A landscape with many peaks, sampled at points; each row gives a point and its height.
A climber steps from a point to the highest of its 3 nearest points, and stops where none of them is higher. Distance is the straight distance between rows; heights are no part of it.
Naz: [ 86  87 106 122 116 105 148 157  79 174 190 116 115 132 126 131  71 113
  98 116 101 111 149 124 176 200 135 120 130 125 213  86 173 184 101 102
 140 109 131 156 119 124 161 113  95 180 187]  (h 107)
sepa: [159 131 120 139 125 118  87 118 123 143  66 120 169 111 116 160 178 148
 140 101 171 159 102 100 116  54  90 174 133 154 123 165  79 101 150 101
 148 109 114 117 144 162  70 133 142 107  94]  (h 489)
Lur: [114 130 108 138 135 105 183 199 204 136 124 132  92 182 118 123 158 109
  93  88 133 206 101 206 171  57 157 105 135 189 124 106 115  87 175  96
 147 149  86  83 199 196  26 211 124 145  93]  (h 327)
rogu: [132 125 145 144 133 134 133 143 117 137 135 110 157 142 167 123 127 125
 138  86 169 160 110 109 111 135 141 113 127 132 117  97 128 177 142 110
 109  95 135 132 167 101 147 132 111 143 137]  (h 536)
dup: [152 114 109 159  99 120 123 132 119 105 143  91 125  97 121 136  94 123
 135 170 120 114 152 141 125 128  99  98 114 107 139 130 109 114 104 142
 132 120 128 169  58 151 176 103 116 134 167]  (h 252)
Gubeb: [ 67 143 120 113 147 138 135 159 153 137  99 124  88 162 175 113 117 153
 156 134 183 132 134 121 130 155 200 132 140 138 103  80 201 163 187 123
 115 145 182 117 173  86 142 114 115 124 149]  (h 495)
vapob: [ 78 132 139 161 131 140 119 119 126 142 132 107  97 143 125 148  96 143
 136 206 144  74 129 146 105 136 125  99  89 127 106 143 160  99 142 134
 117 113 151 189 132 126 186 117 144 117 187]  (h 695)
Dig: [ 99 148 109 171 129  86  96 140 178 112 176  91 123 178 175  99 122 122
 123 168 151 108  85 169 114  46 156 117  70 115 117 100  92 112  97 151
  70 108 108 170 172 130 124 165 159 105 122]  (h 674)
Podap: [118 141  98 158 148 129 119 138 208 125 114  97 125 175 172  99 160 117
 135 138 162 145  87 153 144  67 144 110 144 129  97 102 113 103 148 120
 109 112 121 126 199 123  80 163 155 121 102]  (h 468)
Rav: [ 92 157 179 150 149 124 124  71 102 149  89 127 141 132 106 102 127 165
 148 186 128  98  88 122  83 102 158 149  54 118 120 120 149 121 112 148
  90 133 138 152 162  93 188 123 118  83 113]  (h 442)
kel: [ 87 140  75 132 132 126 138 172 191 127 154 111 106 190 160 111 131 136
 106 118 128 154 104 220 173  47 163 113 102 113  90 133  96  74 138 112
  97 127  97 127 180 182  15 220 159 138  96]  (h 322)
giki: [167 119 127 134 139 107  86 125 126 101 124 109 159 131 137 157 170 131
 132 157 145 117 102 136 112  70 108 124 120 128  93 149  90 114 134 107
 130 102 116 140 119 133  92 139 136 112 117]  (h 575)
zaz: [120 120 107 156 141  96 135 143 156 127 121 104 128 186 159 133 155 124
 108  99 161 190 110 181 148  64 130 120 125 136 126 114  95  78 143 125
 115 118  86 119 181 165  21 195 161 134  91]  (h 382)
Nalu: [111 144 161 137 138 141 115 100  75 142 127 109 162 103 115 104 139 132
 136 142 122 119 110 111  93 157 123 136 105  96 146 121 129 167 120 120
 114 138 148 159 140  97 183 107 102  99 147]  (h 446)
begob: [ 35 145 134 148 149 123 132 124 180 129 121 120  83 153 166 100 106 165
 140 215 141  88 100 147 113  91 179 158  90 122 125  86 147 111 141 181
  67 114 151 173 174 104 153 132 156 107 141]  (h 644)
nuf: [ 88 123 136 147 155 142 160  70  55 165 118 116 150  88  81 106 119 131
 104 144  66  89 135 114 157 221 112 120  82 120 156 137 180 138  82 127
 127 138 113 154  83 101 216 116  74 118 147]  (h 329)
Lunek: [162 117 111  81 143 131 130 127 137  88 191 180  76  83 109 142  89  95
 128  98  57 158 211 114 181 189 124 132 140 125 165 149 141 125  94 110
 151 154 142  99  87 191 143 118 142 121 136]  (h 248)
bas: [145 141 146 136 131 106 164 102  44 142 126 150 182 131  67 121 142 144
 116 163 109  53  54 185  92 120 108 105  40 111 146 128 120 107 104 128
 112 148 111 155 157 106 189 140 105  90 142]  (h 452)
bises: [159 126 123 121 123 150 125 101 120  94 132 130 155 110  83 125 121  96
 117 180 105  95 121 124 125 131  91 107 123 138 131 167 124 120 126 144
 115 170 117 138  43 105 147 115 135 115 121]  (h 297)
lub: [ 89 159 115 131 152 140 133 152 226 164  91 114  74 155 169 106 145 144
 132 120 170 124 103 147 150  87 157 146 146 146  96  80 162 119 184 170
 100 117 140 115 205 143  98 153 128 145  90]  (h 481)
kan: [112 148 166 116 149 132 107  83 156 150  70 134 150 137 131 105 190 140
 139 102 175 133  92 113 108  81 143 153 118 158 114  61 127 165 187 134
 117 125 178 115 187  95 124 118 139 130 102]  (h 443)
dis: [108 111  99 163  98 142 107 192 154 126 187 103  98 153 178 144  99 124
 118 127 156 125 143 181 133 112 159 106 115 105 128 130 107  84 141 143
 132 132 134 153 116 174 110 145 164 131 173]  (h 269)
kika: [182 102 122 104 114 102 130 143  79  96 132 157 141  89  94 131 132 104
 138  64  64 141 184  96 152 168 131 145 160 141 194 152 125 175  57 110
 172  96  93  86  71 149 101 118 116 142 136]  (h 287)
Fedel: [164 128 118 143 112  87  87 138 149  78 137 118 168 162 108 162 168 188
 131 125 118 109  64 141 112  33 103 169  79 158  90 164  78  92 120 173
 111  70  98 136 139 109  30 186 195 134  82]  (h 448)
guze: [142 130 116 109 129 160 123 112 142 130 123 137 118 105 140 149 118 124
 121 164 143 158 139 126 111 150 114 116 164 100 120 136 137 126 158 123
 127 143 130 138 120 146 120 117 128 121 151]  (h 405)
sib: [133 159 156  80 149 131 165 156 196 122 126 161  66 160 144 123 137 121
 113 108 127 191 142 130 176 166 145 128 189 145  95 106 138  92 152 131
 175 152 143  59 179 153 116 153  90 152 131]  (h 412)
Zages: [112 157 151 104 145 167 140 184 189 130 128 135  63 141 163 119 117 129
 117 105 148 168 131 137 130 144 184 144 177 141  96  90 158 125 156 146
 136 143 160  88 185 115 129 137 111 148 121]  (h 429)
vamus: [122 150 115 134 145 162 108 128 211 125  89 124  95 132 152 159 149 151
  87 145 143 146 123 146 123  93 134 170 171 134 120 113 139  86 168 149
 110 115 123 106 164 127  59 132 140 149  75]  (h 473)
dab: [110 146 174 110 178 139 154  60  39 152  84 142 170 105  58  86 168 136
 119 131  87  97 114  86 110 180 112 143  92 110 103 159 127 163 133 152
 139 142 127 146  96  67 169 107 100 101 131]  (h 397)
noro: [148 127 157  96 148 116 129  68  78 137  75 127 173  97  82 121 153 164
 123 153 105  70  94  78  66 109  98 120  96 133 118 163 132 147 145 144
 113 153 139 145 102  97 134  99 118  83 104]  (h 364)
dani: [174 123 109 156  80 102  97 133 129  66 117 126 170 136  90 157 149 147
 137 169 130  73  89 134  86  60  80 140  97 146  92 169  75 121 113 168
 104 137 129 138  73 115  86 150 145 108 103]  (h 447)
Fomi: [157 125 102 151  95 165 135 174 177 106 178 131  98 152 151 150 111 103
 123 114 116 193 122 199 178 107 151  94 163 117 132 145  99  68 135 125
 122 168 118  77 150 189  45 178 140 111 140]  (h 227)
kuru: [ 88 157 118  99 169 137 143 199 223 150  94 141  79 148 177  93 172 170
 158  98 130 169 113 165 124 127 178 127 159 183 116  86 196 139 203 156
  94 146 199  80 231 115 134 147 100 143 103]  (h 413)
Kapa: [130 111  74 151  98 160  96 170 164 112 174  91 133 176 148 124 120 131
 116 120 144 139 125 214 156  69 122 119 112 105  86 126  66  75 111 139
 128 128 124 124 118 173  31 195 172 101 151]  (h 317)
rako: [ 56 105 118 150 105 138 162 132  82 142 196 101  98 136 128 136  63 115
 142 178 125 103 140 159 170 201 111 102  66 165 186 110 155 105  95  68
 152 117 113 187  90 114 200 108 116 156 191]  (h 256)
Zozif: [149 114 110 158 103 104 141 105  82 143 142 103 160 118 106  95 108 122
 158 163 121 105  90 154 103 148  83 100  85 116 137 148 127 135  92 117
 123 110 117 171 120 101 167 141 113 123 153]  (h 433)
Tup: [163 112 125 128  92 116 112 115 107 133 124 116 173 106 120 155 149 120
 119 125 145 139 129 110 119 129 114 135 122 107 140 120 103 160 117 102
 122 121 137 139 103 121 139 115 105 118 156]  (h 352)
zenog: [125 132 116 117 118 141 122 125  78 148 149 132 121  78 118 136  77 104
 123 102  98 121 190  97 163 220 143 135 128 116 183 131 165 166  94 128
 151 121 130 139  92 148 165 100  87 140 163]  (h 152)
Vudul: [147 109 114 134  95 160 115 165 144 124 149 143 130 135 165 140 137 116
 120 112 135 191 122 175 140 107 119 126 185 141 113 134 105 118 146 116
 133 141  92  91 151 172  94 147 135 143 128]  (h 268)
Nem: [140 111 138 136 128 155 140 118 121  95 159 124  85  94  82 147  74 131
 136 179 106 105 170 149 137 189  88  97 125 134 151 165 156  96 134 140
 114 156 134 169  25 146 167 113 124 108 122]  (h 233)
kov: [121 116 157 124 125 126 172 101  57 178  98 105 171 118 112 112 156 121
 127  72 147 113 115  60 108 170 134  97 112 104 160  89 125 212 106 105
 139 108 158 144 135  61 170 142 108 136 155]  (h 318)
burur: [135 129 126 112  90 114 144 179  88 162 169 132 144 147 157 114  88 127
 104 101 126 136 158 103 154 181 144 101 151 118 187 110 179 193  69 104
 143  97 137 108 148 138 151 104  92 156 168]  (h 59)
Vep: [137 140 141 149 124 101  97  93 135  98 117 127 129 152 133 116 162 181
 126 125 139 111  91 141  88  27 115 156  75 131 100 114  98  89 116 151
 108 104 119 143 152 103  96 167 178 116  93]  (h 384)
Mupu: [151 122 143  79 162 126 126  87  56 125 142 167 125  82 100 118 148 123
 127  74  83 101 206  93 131 212 125 148 161 121 155 132 175 164  71 129
 170 125 144 127  58 142 118  79 125 143 107]  (h 372)
mal: [ 73 162 128 145 149 112 111 125 191 137 136 124 110 150 174 110 128 153
 149 165 157 105  83 131 120  72 183 160 115 135 107  95 124 127 130 159
  70  86 117 137 186 109 150 150 162 123 108]  (h 483)
Nik: [129 156 148 140 158 126 123  83 135 137 101 104 147 108 107 114 145 139
 120 181 126 115 114 137  88 107 143 135 121 101 105 121 141 128 151 145
  95 149 130 147 146  94 152 128 144 110  99]  (h 398)
vunem: [127 115 144 106 134 140 145  69 107 133 127 143 146 101  99 128  81 120
 116 152  87  96 174  93 109 213 111 141 128 105 140 138 173 140 121 122
 108 149 121 166  50 131 172  92 107 111 114]  (h 333)
tuzu: [ 92 156 118 139 118 132  99 105 188 105 136 126  75 150 132 118 108 167
 125 186 125 121  94 123 114  68 139 161 115  98 107 102 146  66 161 193
  67  83 129 173 149 114 104 155 184 126  78]  (h 334)
dami: [133 129 167 108  97 137 180  70  51 167 116 142 147 102  35  97 109 124
 115 151  81  58 110 140 113 152  80  96  77 124 155 180 154 110  70 108
 147 174  87 144  64  99 200 124  90  63  87]  (h 289)
fodo: [ 76 152  97 140 153 140 124 126 206 133 157 130  38 171 156 126  97 129
 115 154 134 119 116 141 150  65 161 167 132 136 108  90 147  60 160 180
  73  80 135 131 185 157  57 184 152 132  76]  (h 236)
sule: [112 100 105 115 130 131 165 133 107 134 175 146  68  97 157 136  51 121
 119 135  88  99 192 123 184 250 182 127 146 132 189 109 156 136  86 113
 166 106 136 147 113 149 172  99 103 163 177]  (h 111)
Suk: [136 138 107 139 115 172  99 114 169 108 125 137 110 134 112 145  94 117
 123 172 110 147 146 141 118 115 101  99 149 107 106 161 118  63 155 155
 103 149 134 139  78 161  84 143 162 102 111]  (h 314)
Zuvo: [157  88 107 131  88 130 121 138  90  83 157 136 154  98 107 139  98  99
 143  99 105 154 162 134 153 146 113 135 156 119 191 138 113 151 106  91
 168 121 124 104  55 169 118 112 121 108 139]  (h 339)
kep: [170  89 131 100 152 138 140  66  81 119  88 142 175  86  79 146 171 125
 150 126 114 113 175  62 119 138  89 137 139 142 126 175 149 151 120 107
 132 150 136 121  23 105 132  92 148 105  96]  (h 462)
gisus: [170 134 121 149  99  89 120 149 110  97 124 126 183 155  99 129 155 149
 154 178 123  73  98 176  99  49  98 115  73 138 108 163  74 113 106 149
 104 137 117 171 127 131 110 154 163 105 136]  (h 386)
todab: [112 117 116 153 114 128 127 139 136 136 139 110 129 129 154 134 101 112
 122 151 153 140 109 130 121 116 128  86 138 104 132 142 109 122 139 123
 125 132 113 144 122 135 142 137 126 117 169]  (h 357)
ligi: [166 120 143  92 126 132 139 154 148 112 158 171  71 114 149 159 104 104
  98  85  93 178 164 126 180 170 139 124 176 119 160 125 138 121  86  93
 187 136 136 115 119 158 124 125 124 159 157]  (h 261)
Tid: [160 119 111 127 132 118  99 170 153 142  94 124 143 155 147 127 185 113
 108  72 183 174 103 124 144  65 127 148 168 169 102 125 107 134 154  97
 163  82 123  84 189 146  84 165 126 158  92]  (h 222)
vineb: [106 127  90 142 134 172 132 152 203 141 123 115  84 173 174 130 112 132
 119 144 147 151 113 167 161  93 159 119 171 118  98  97 114  68 170 121
 114 143 126  88 180 153  74 171 134 136 133]  (h 584)
miza: [177 111 123 112 126 129 120 114  95 106  96 146 160  85 123 154 160 110
 125 114 134 140 160  63 123 114  65 154 155 136  89 186 101 130 141 106
 144 137 128 105  80 151  83 104 140 130  94]  (h 497)
kogo: [171 120 132 121 142 124 127  95  87 109 149 148 112  96 104 145 115 106
 111 115 107 147 200 114 150 182  97 131 141 116 151 154 137 148 101 120
 132 137 143 113  40 156 149  84 115 121 130]  (h 383)
Nedom: [173  87 118 111  99 124 147  97  55 129 126  97 178  85  70 124 155 103
 135 117  92  81 159  76 141 148  91 130  87 132 184 158 107 162  83  96
 163 104 105 126  19 127 137  85 140 112 122]  (h 407)
fuma: [175  92 110 128  61 151 104 155 109  62 139 104 137  91  80 126 132 101
 175 130  85 101 163 155 146 137  86 117 131 122 164 171 107 108 106 120
 153 161 124 118  27 147 118 115 160 115 119]  (h 288)
Zuva: [ 98 136 136 114 149 130 185  63  40 146 103 116 133  73  61  86 137 117
 131 124  77  69 140  83 142 215  92 106 116 124 150 155 153 138  58 128
 151 131 100 147  61 101 204 120  82 110 129]  (h 298)
Pebo: [102 120 113 156  91 113 130 162 127 136 160  85 133 153 127 137  74 112
 158 150 111 109 123 157 140 159 111 106 116 113 151 117 108 105 107 105
 140 120 111 160 101 135 194 137 133 116 193]  (h 311)
somi: [173 129 140 133 119 111 104  84 120 107  96 144 166 111  88 159 153 126
 126 155 125 116 118 101  85  66  69 136 138 129  90 178  99 113 157 149
 127 154 101 109  79 112  99 119 161 107 102]  (h 496)
Viviv: [ 70 141 133 161 149 100 136 153 158 157 124 104  95 160 171  92 108 122
 164 172 174 108 100 140 122 132 168 122  97 120 107  87 148 139 147 124
  92 132 164 172 181 109 172 129 136 111 152]  (h 469)
vug: [140 139 100 156 124 124 103 120 146 109 125 108 144 155 130 144 129 168
 126 146 143 125 102 153 116  72 114 146 127 143  82 155  78  87 141 151
 105 119 117 135 115 132  33 166 159 134  90]  (h 505)
pupev: [ 36 135 116 148 159 125 124 134 177 153  91 122  62 152 168  95 137 171
 160 151 155 105  92 126 113  88 214 166 122 136  94  64 166 113 163 158
  84 127 178 155 214  91 150 137 145 145 116]  (h 503)
gibo: [142 153 140 112 155 154 108  86 107 126  86 138 183 100 104 144 159 129
 118  98 137 139 145  66  98 130 134 139 137 117  90 160 106 149 147 134
 128 122 149 100  94 113 108  87 122 147 118]  (h 463)
Dod: [136 148 136  69 130 137 140 136 142 128 165 210  79 133 150 138 112 121
 113 101 101 180 182  83 169 197 138 133 191 119 112 133 145 118 110 134
 179 153 141  83 131 134 148 111 111 146 133]  (h 220)
Todam: [148 116 133 110 119 102 132 113  60 127 171 119 142  92 115 127 124 109
 117  59  70 113 178  90 153 177 161 157 136 111 211 102 141 174  60 108
 165  82 124 109 118 123 132  93 100 155 160]  (h 214)
liti: [141 148 182 133 156 103 111  87 113 128 117 168 136 133 111  69 162 182
 116 155  99  70  96 133  62  54 136 151  51 121 109  96 128 119 137 170
  67 112 131 150 204 106 154 135 141 112 105]  (h 743)
mazak: [126 150 143  89 151 121 115  86  77 149 111 142 163 117 129 110 158 145
 119  73 132 128 161  77  98 186 145 136 140 108 100 101 128 171 142 141
 152 136 152  97 115  88 136  86 105 139 147]  (h 419)
zanur: [ 72 164 142  86 147 138 129 130 135 145 104 137 168 138 130 110 163 126
 139  84 170 140 138  81 101 176 139 129 138 120  95 111 152 186 165 158
 126 149 158 103 175  80 152  91 122 136 118]  (h 338)
gagup: [160 120 129  64 173 113 137  85  73 114 105 174 156  85  90 124 149 100
 130  65  92 111 232  68 124 169  96 130 150 154 154 172 130 146  83 108
 160 129 140  95  22 139 107  99 125 146  96]  (h 418)
kenos: [146 131 145  95 145 143 114  95 115 109 113 149 147 103 121 137 128  91
 116 111 124 143 184  96 132 154 145 142 190  97 104 142 109 144 138 105
 148 131 132  84  79 134 113  91 131 107 129]  (h 427)
zef: [126 147 153 105 143 137 127 156 191 132  92 136  85 146 154 130 146 115
 132  95 148 197 130 119 136 124 157 137 198 139 118 121 127 139 175 124
 160 142 146  70 188 155 105 142 103 159 105]  (h 517)
Bod: [125 139 112 127 125 126 140 142 128 154 133 140 150 139 152 137 121 101
 137  88 140 131 122 101 135 192 152 127 141 114 130  88 146 162 125 131
 121 118 117 113 140 111 146  95 113 138 156]  (h 564)
tok: [129 111 115 141 106 177 118 133 155  93 152 135  53 147 153 163  96 114
 125 162 138 155 126 160 145 124 129 105 136 100 124 134 135  67 171 150
 134 131 129 108 112 159 110 133 146 107 151]  (h 315)
Kog: [157 122  81 155  64 126  96 133 147  38 173 100 115 111  95 142  98 110
 147 134 105 122 147 166 124 133  80  98 140 115 137 166 104  99 134 158
 163 171 128 160  55 152 126 129 147 120 135]  (h 228)
zasot: [172 101 144 113 120 123 106 165 145 142 146 151 150 140 144 148 136 110
 118  78 144 195 153 118 152 129 121 127 185 152 132 162 120 142 149 105
 162 125 104  88 146 156 109 130 111 169 133]  (h 313)
kemol: [105 121 119 154 143 110 123 179 191 131 119 105 147 160 186  97 152 137
 181 117 177 152  80 158 121  80 141 123 134 142 110  67 127 168 125 133
 106 122 118  91 178 127 128 158 129 138 129]  (h 373)
gube: [163 128 109 135  78 105 145 102  62  99 137  78 150  99  60 117 117 134
 134 165  92  85 106 161 128 135  61  96 103 137 153 158 116 110  83 129
 119 147 108 168  59 102 180 125 125  77 143]  (h 366)
lome: [130 119 158 133 129 131 165 109  53 166 124  93 181 116  84 109 132 109
 111 103 111 107 108  83 123 195 128 121  81 109 171 118 145 173  89 116
 134 118 135 123 112  86 181 132  90 116 147]  (h 385)
sare: [111 126 137 115 141 117 113 147 147 145 110 111 122 140 150 126 151 135
 107  99 155 152 124 127 131 139 155 131 150 136 117 104 139 195 154 125
 118 152 149  85 186 128 134 123 119 159 116]  (h 712)
nati: [112 144 137 165 155  99 117 134 164 135 125 114 158 138 174 114 167 161
 153 123 168 135  82 158 106  45 158 121 101 131 109  77 110 133 111 130
  88 109 114 137 181 121 135 145 151 117 126]  (h 454)
gena: [127 107 128 150 104 131 162 170  98 110 159 119 111 109 139 142  74  92
 146 129 101 136 152 143 157 175 129 122 124 133 168 124 134 101 123  99
 128 124 129 158  92 159 162  90 124 139 165]  (h 381)
keme: [ 71 126 119 171 150 119 149 157 150 133 167 101  83 166 160 137  75 148
 133 212 165  97 131 162 113 103 160 105  78 117 134 125 144  86 136 119
 102 132 130 173 154 133 147 103 152 133 179]  (h 470)
sulev: [138 154 129 141 131 110  88  89 175 135 107 133 141 118 116 154 163 162
 142 145 148 142  83 132  80  44 140 153 111 129 104 119 105 113 162 147
 116 109 122 142 165 104  72 132 179 127  65]  (h 380)
Lep: [128 134 146 111 167 123 119 124 103 150 101 142 184 110 130 123 157 121
 131  78 152 122 153  82 103 139 116 129 146 123 101 119 127 180 148 113
 146 122 138  95 142  96 125  99 101 159 144]  (h 406)
Tor: [ 83 135 124 147 139 145 136 190 150 159 127 127  94 170 165 100  98 123
 161 149 153 131 101 128 122 160 176 102 125 131 123 100 170 152 155 117
 118 139 160 131 165 132 150 120 113 146 161]  (h 583)
busev: [173 101 143  94 113  67 116 146 165  73 218 198  70  99 132 165  89 101
 135  79  32 175 190 110 225 161 152 128 178 155 202 141 131 119  27  87
 183 126 124  86 118 155 117 146 175 131 145]  (h 170)
vabeg: [139 145 125 112 141 123 164 177 218 143 110 142  90 161 157 137 155 115
 112  75 149 181  99 159 151  67 149 144 188 164 121  96 125 100 178 112
 133 123 118  93 209 164  66 188 108 158 105]  (h 387)
noni: [157 133 132 146 126 132  90 119 128 136  76 121 168 141 162 141 169 143
 121 103 181 148  98 120  94  34 120 148 115 142 108 125  93 165 149 124
 134 102 101 126 165 123  93 124 140 141  94]  (h 437)
vav: [148 128 121 136 109 147 106 129 106 105 118 116 134  95 137 129 111 124
 128 142 126 135 141 137 117 160 113 133 170 105 131 141 118 148 140 122
 141 138 103 120  96 138 128 100 132 138 137]  (h 388)
Rulef: [116 127 137 128 125 147 171  85  38 160 140 133 135 120  55  91  96 133
 112 166  82  66 110 141 119 162  94  91  60 134 155 161 174 103  78 126
 150 160  95 168 104 108 222 123  78 103 128]  (h 286)
Pog: [137 107 143 138 148 116 120 139 111 154  80 144 178 152 139 131 184 138
 144  68 184 152  99  98 101  71 121 125 116 142 148 114  80 190 141 111
 129 113 127 100 148  92 119 151 127 114 118]  (h 358)
panok: [107 135 122 134 139 127 136 176 170 148  83 143 126 162 176 106 185 116
 143  82 166 167  88 158 137  91 127 132 161 160 139  96 127 148 171 101
 130 113 126  91 214 118 108 169  96 157  98]  (h 295)
dusi: [162 113 143 107 118 110 130 171 128 125 144 123 154 130 152 116 137 108
 108  62 138 183 142 113 152 144 123 107 177 129 144 112 127 164 107 102
 134 115 120  86 159 128 130 118  94 157 133]  (h 390)
bape: [ 90 155 134 104 142 133 129 113  96 148 135 117 136 132 126 112 117 137
 115  53 140 122 165  86 142 227 172 141 154 118 129 109 201 181 108 134
 150 132 135  95 130  84 138 111 102 174 171]  (h 581)
vud: [146  97 102 124 143 137 108 181 138 154  73 135 158 173 137 154 179 132
 103  74 188 154 101 136 144  27  96 156 119 177  96 170  78 134 169  71
 147  88  98 102 192 144  61 186 148 152  71]  (h 180)
Sima: [ 89 145 132 148 135 147 163 157 107 154 143 116  85 118 143 104  88 130
 120 122 136 107 150 125 149 246 149 147 114 119 114 121 181 144 152 137
 142 136 136 141 139 101 180  88  92 158 167]  (h 725)
fot: [150 112 146  96 137 111 138 101  67 144 114 123 175  98 108 137 149 108
 128  79 117 105 146  69 106 176 122 131 114 131 146 129 116 193 109 124
 140 112 137 116 104 120 140  97 105 140 126]  (h 367)
vuza: [166 104 141 136  98 136 120 135  98 127 103 130 173 122 122 183 155 134
 131 129 152 122 112  96 126  88  83 129 155 128 112 165  97 122 127 104
 152 126  88 118 104 129  96 126 145 126 101]  (h 526)
bolun: [114 137 127  98 123 146 156 204 147 160 133 128 126 155 180 134 136 122
 134 100 133 150 132 122 152 158 167 105 173 142 143  90 158 164 143 114
 125 118 162  73 189 107 151 129 101 152 136]  (h 521)
baru: [113 135 135 144 119 124 107 104 138 119 141 104 120 136 149 156 121 147
 114 190 105 118 119 132  78 100 124 134 103 105 121 136 143 103 144 158
  77 139 128 170 139 122 136 116 145 112 132]  (h 474)
pum: [144 108 149 116 140 136 171  66  30 142 114 103 164  71  35  79 143 118
 118 119  73  50 142  79 142 165  73 101 101 148 142 155 147 149  65 115
 168 147  84 126  45 113 179 115 123  94 103]  (h 343)
vik: [ 68 103 143 137 153 171 164 109  91 148 145 109  90 102  94 146  89 132
 129 200 110  61 141 113 146 225  96 126  82 128 138 161 183  91 111 113
 150 139 111 211  78 106 216  91  94 146 174]  (h 263)
kare: [183 127 134 115 108 131 128  93 139  89 109 134 115 114  62 139 123 106
 132 183  96  95 137 144 108 143  76 108 137 143  93 199 117 119 133 150
 111 186 128 139  34 124 118 124 124 105  98]  (h 260)
fimo: [ 91 136 133 127 126 153 117 147 166 136 125 108  62 140 150 151 112 142
 133 190 151 129 113 127 125 135 173 130 141 130 101 110 150 116 156 152
 111 119 146 156 159 139 127 127 137 136 127]  (h 467)
vob: [145 114 110 157  76 100  95 139 154  99 152 110 152 135 152 154 116 146
 131 151 135 115 107 172 137  52 110 115 113 120 105 166  77  66 113 160
 125 124  93 144 115 138  63 171 176 136 128]  (h 428)
Gonu: [102 138 152 150 143 149 146  96 101 155 124 121 135 124 107 122 105 135
 128 153 133 122  94 123 103 161 110 120  99 118 119 130 139 128 113 118
  97 119 129 164 112  84 177  97 115 119 169]  (h 504)
Zag: [154 122 124 109 141 130 132 118 142 106 184 153  49  93 136 164  82 115
 128 160 105 157 194 133 161 192 125 127 154 131 131 157 130  89 133 137
 145 143 119 106  82 179 142  89 127 127 132]  (h 216)
gadu: [156 142 134 113 166 115  92  82 147 140  49 141 150 143 124 164 154 132
 117  89 160 149 116 123  78  75 103 160 156 162 101 148 106 143 187 114
 128 112 149 122 135 123  72 116 157 160  66]  (h 376)
Beg: [ 81 153 146 165 140  90 117 126 135 130 143 154 131 124 132  96 133 166
 143 192 139  93  80 155  92  81 148 163  70 119 106 109 120 105 118 141
  68 114 132 189 174 121 162 122 152 102 132]  (h 435)
neta: [145 113 116 139 108 180 118 123 145 113 147 120 110 134 158 143  92 102
 102 150 132 160 134 153 115 133 119 135 147 105 100 137 120 105 158 168
 143 143 131 142 105 152 109 132 134 124 137]  (h 371)
kubug: [139  87  77 125  94 125 147 175 123  79 185 143  99 108 115 137  77  88
 142 121  87 133 175 152 183 178 116 112 129 106 198 148 134 102  99 122
 156 152 131 128  67 191 134  99 144 121 170]  (h 306)
doku: [180 107 116 138  78 144 118 156 137  93 158 166 119 108 145 152 110  95
  99 107 103 168 164 148 146 146 114 136 180 122 156 165 107  96 116 129
 152 155 110 108  86 175 103 120 128 126 139]  (h 296)
lisag: [ 92 148 134 114 165 120 137 128 161 137  99 125 149 132 155 114 169 140
 146  98 177 144 108 118 117  88 149 141 120 146 121  51 131 173 162 141
 116 127 176 119 196  82 136 128 121 128 111]  (h 523)
nuku: [139 152 161 131 110  87 126 117 104 135 124 151 165 136 109  89 140 168
 144 178 120  89  72 148  65  56 133 118  44 115 123 111  83 130  85 166
  92 124 131 155 194  98 164 130 124  84 128]  (h 551)
dal: [169 115 152  89 117 115 143 160 166 113 156 186 110 128 145 132 121 108
 102  80 100 188 139 117 176 146 133 141 199 129 137 143 108 110 116  96
 190 132 127  80 154 184  98 151  95 154 138]  (h 321)
dadi: [120 120 107 116 101 145 139 146 141 130 148 123 110 121 155 143  75 115
 128 129 127 156 177 114 139 184 165 107 161 114 131 128 127 143 142 122
 128 134 152 153 136 150 165  88  96 130 159]  (h 461)
sig: [113 152 161 122 136 116  96  76 114 157  63 142 173 123 124 120 173 150
 144 116 162 119  91  90  86  69 130 153 114 122 110 112 100 157 134 129
 132 116 146 129 177  81 137 116 139 126  96]  (h 389)

For each start below, name the point where the climber stops.
dami: giki
vik: vapob
Rulef: vapob
Mupu: giki

Call two points neighbours if one is among the 3 nearest of the other. Go from one point of each pair to the other, from neighbour to neighbour, staying as high as possible. Name the lowest point that can't be avoided.
Dig, begob: mal
Tor, liti: Beg
begob, Tor: Viviv
